Each row is a point on a tangle of strands that fork and nearly touch. The rows are in no order.
Two points are linked if the straight distance between their rows is under 50.6.
mezu: 4  -14  4  -20  -21  -15  -14  8  16  21  12
zozip: -6  -10  58  5  -22  14  -27  9  49  -20  -15
Perek: -22  8  -39  57  0  8  -4  24  60  19  35
kego: -12  -1  9  -22  -32  37  -4  -26  -15  -25  -28
teb: -35  8  -19  24  -4  11  -41  -3  39  19  8
nosa: -1  17  -32  -34  -9  10  -1  -21  -67  -8  1
Fozu: 9  -4  -42  47  25  19  26  40  39  27  29
dovu: 51  -30  53  12  -36  -10  12  8  31  -49  14
maf: 31  -10  44  0  8  -55  -17  29  39  30  3
Zub: 45  -28  58  -26  3  -45  -1  34  -2  1  8
Ritud: 20  -7  -19  28  22  -14  -14  8  60  46  14
zefa: -24  36  -58  11  2  -1  32  -5  -59  -17  19
Marez: 38  -18  50  3  -54  -9  9  21  51  -25  10
mame: -27  49  -44  5  9  12  8  -20  -65  -23  8
rodo: -44  38  -56  29  -6  0  46  8  -32  -17  21
Zeram: -17  22  -49  20  36  10  7  -16  -38  0  3
Mik: 37  -17  39  -1  30  -59  -9  19  33  36  2
bosu: 7  -15  -11  -11  38  -18  -9  -14  -9  33  -8
guke: 30  -16  34  -14  -65  -7  9  16  43  -14  12
bugu: 27  -26  11  -52  -24  -11  15  -2  -37  -1  0
mam: 54  -22  55  -21  -17  -42  2  39  16  3  16
dos: 37  -17  11  8  35  -47  -6  9  51  50  3
Nido: -20  16  -48  32  22  19  71  25  -14  4  12
soz: 14  -7  -30  45  32  16  -2  23  60  37  23
Zasa: 10  3  -13  -45  -27  17  8  -21  -61  -9  -9
deva: -25  32  -18  -10  29  18  -25  -39  -46  -3  -29
beter: -10  -17  37  0  -31  30  11  -35  12  -52  -30
Zeti: -15  19  7  -28  20  10  -25  -35  -45  -2  -38
vug: 15  -17  -13  -48  -30  -4  9  -6  -47  -1  6
dozuz: -47  20  -31  20  -10  26  -29  -6  -2  -5  4
Manot: -57  26  -54  41  -12  6  34  16  -4  -13  25
dadud: -22  35  -45  29  31  17  64  6  -35  -6  5
nugoz: 41  -33  50  -37  -8  -25  11  13  -18  -10  2
nuked: -14  11  -41  1  22  2  -4  -15  -36  3  -1
tomi: 14  -18  8  -27  38  -33  -6  -13  -28  23  -16
Gukid: -27  0  37  -14  2  19  -30  -16  1  -10  -37
volud: -36  27  -18  -11  -20  42  -33  -24  -27  -19  -19
Teda: -20  38  -47  30  46  21  40  -8  -39  -11  -1
mediz: -22  4  34  -22  17  18  -26  -26  -24  -13  -49
kam: 4  -1  49  2  -20  -14  -29  19  50  5  -1
voru: -8  12  -33  -14  4  1  -7  -15  -48  1  -1
Dabu: -24  7  -26  41  -6  -1  -33  9  63  27  26
nubik: 39  -15  -9  20  32  -24  -2  14  60  55  13
pid: -26  -4  49  -2  -11  29  -30  -11  27  -21  -34
bek: -6  4  -44  37  29  22  61  38  1  12  20
gibab: 32  -28  29  -16  45  -51  -3  6  7  37  -5
sogaz: 22  -5  46  -3  -11  -33  -21  32  45  17  6
riv: -21  5  -41  58  16  22  19  36  46  15  30
Fego: 24  -28  37  -24  51  -50  0  0  -13  26  -13
dit: -45  11  -26  22  -18  20  -37  0  19  5  10
Seki: -38  31  -28  4  -5  26  -27  -20  -24  -7  -8
dol: -25  50  -35  -1  15  18  -10  -31  -63  -16  -7
Nin: -2  -20  50  11  -25  22  -1  -23  30  -55  -20
Geve: 1  5  -2  -39  -29  30  5  -30  -45  -22  -24
dem: 1  -12  -15  -12  11  -18  -15  -6  -4  27  5
fomu: -9  -10  16  -16  -39  35  10  -41  -2  -46  -30
Puz: 47  -34  58  7  -14  -3  7  5  13  -50  9
Ruv: 39  -36  33  -51  -15  -14  27  1  -42  -17  -7
Leluf: 14  -15  17  -24  -50  -4  0  13  28  6  16

A fork is a point with three links, a tip a point with one. Leave the first point through the second and follow the links. Name the first fork or tip that comes.
Dabu; teb -> volud
mam; Zub -> Zasa
dem; mezu -> Puz
soz; Ritud -> Mik
Geve; kego -> Nin
Zeram; Teda -> bek
mediz; Zeti -> Manot

Name the points in between on the shortest way along the links from the first point to the second, in order.
Manot; deva -> rodo > zefa > mame > dol
dos; sogaz -> Mik > maf
Seki; Perek -> dozuz > dit > teb > Dabu
nubik; Dabu -> Ritud > soz > Fozu > riv > Perek
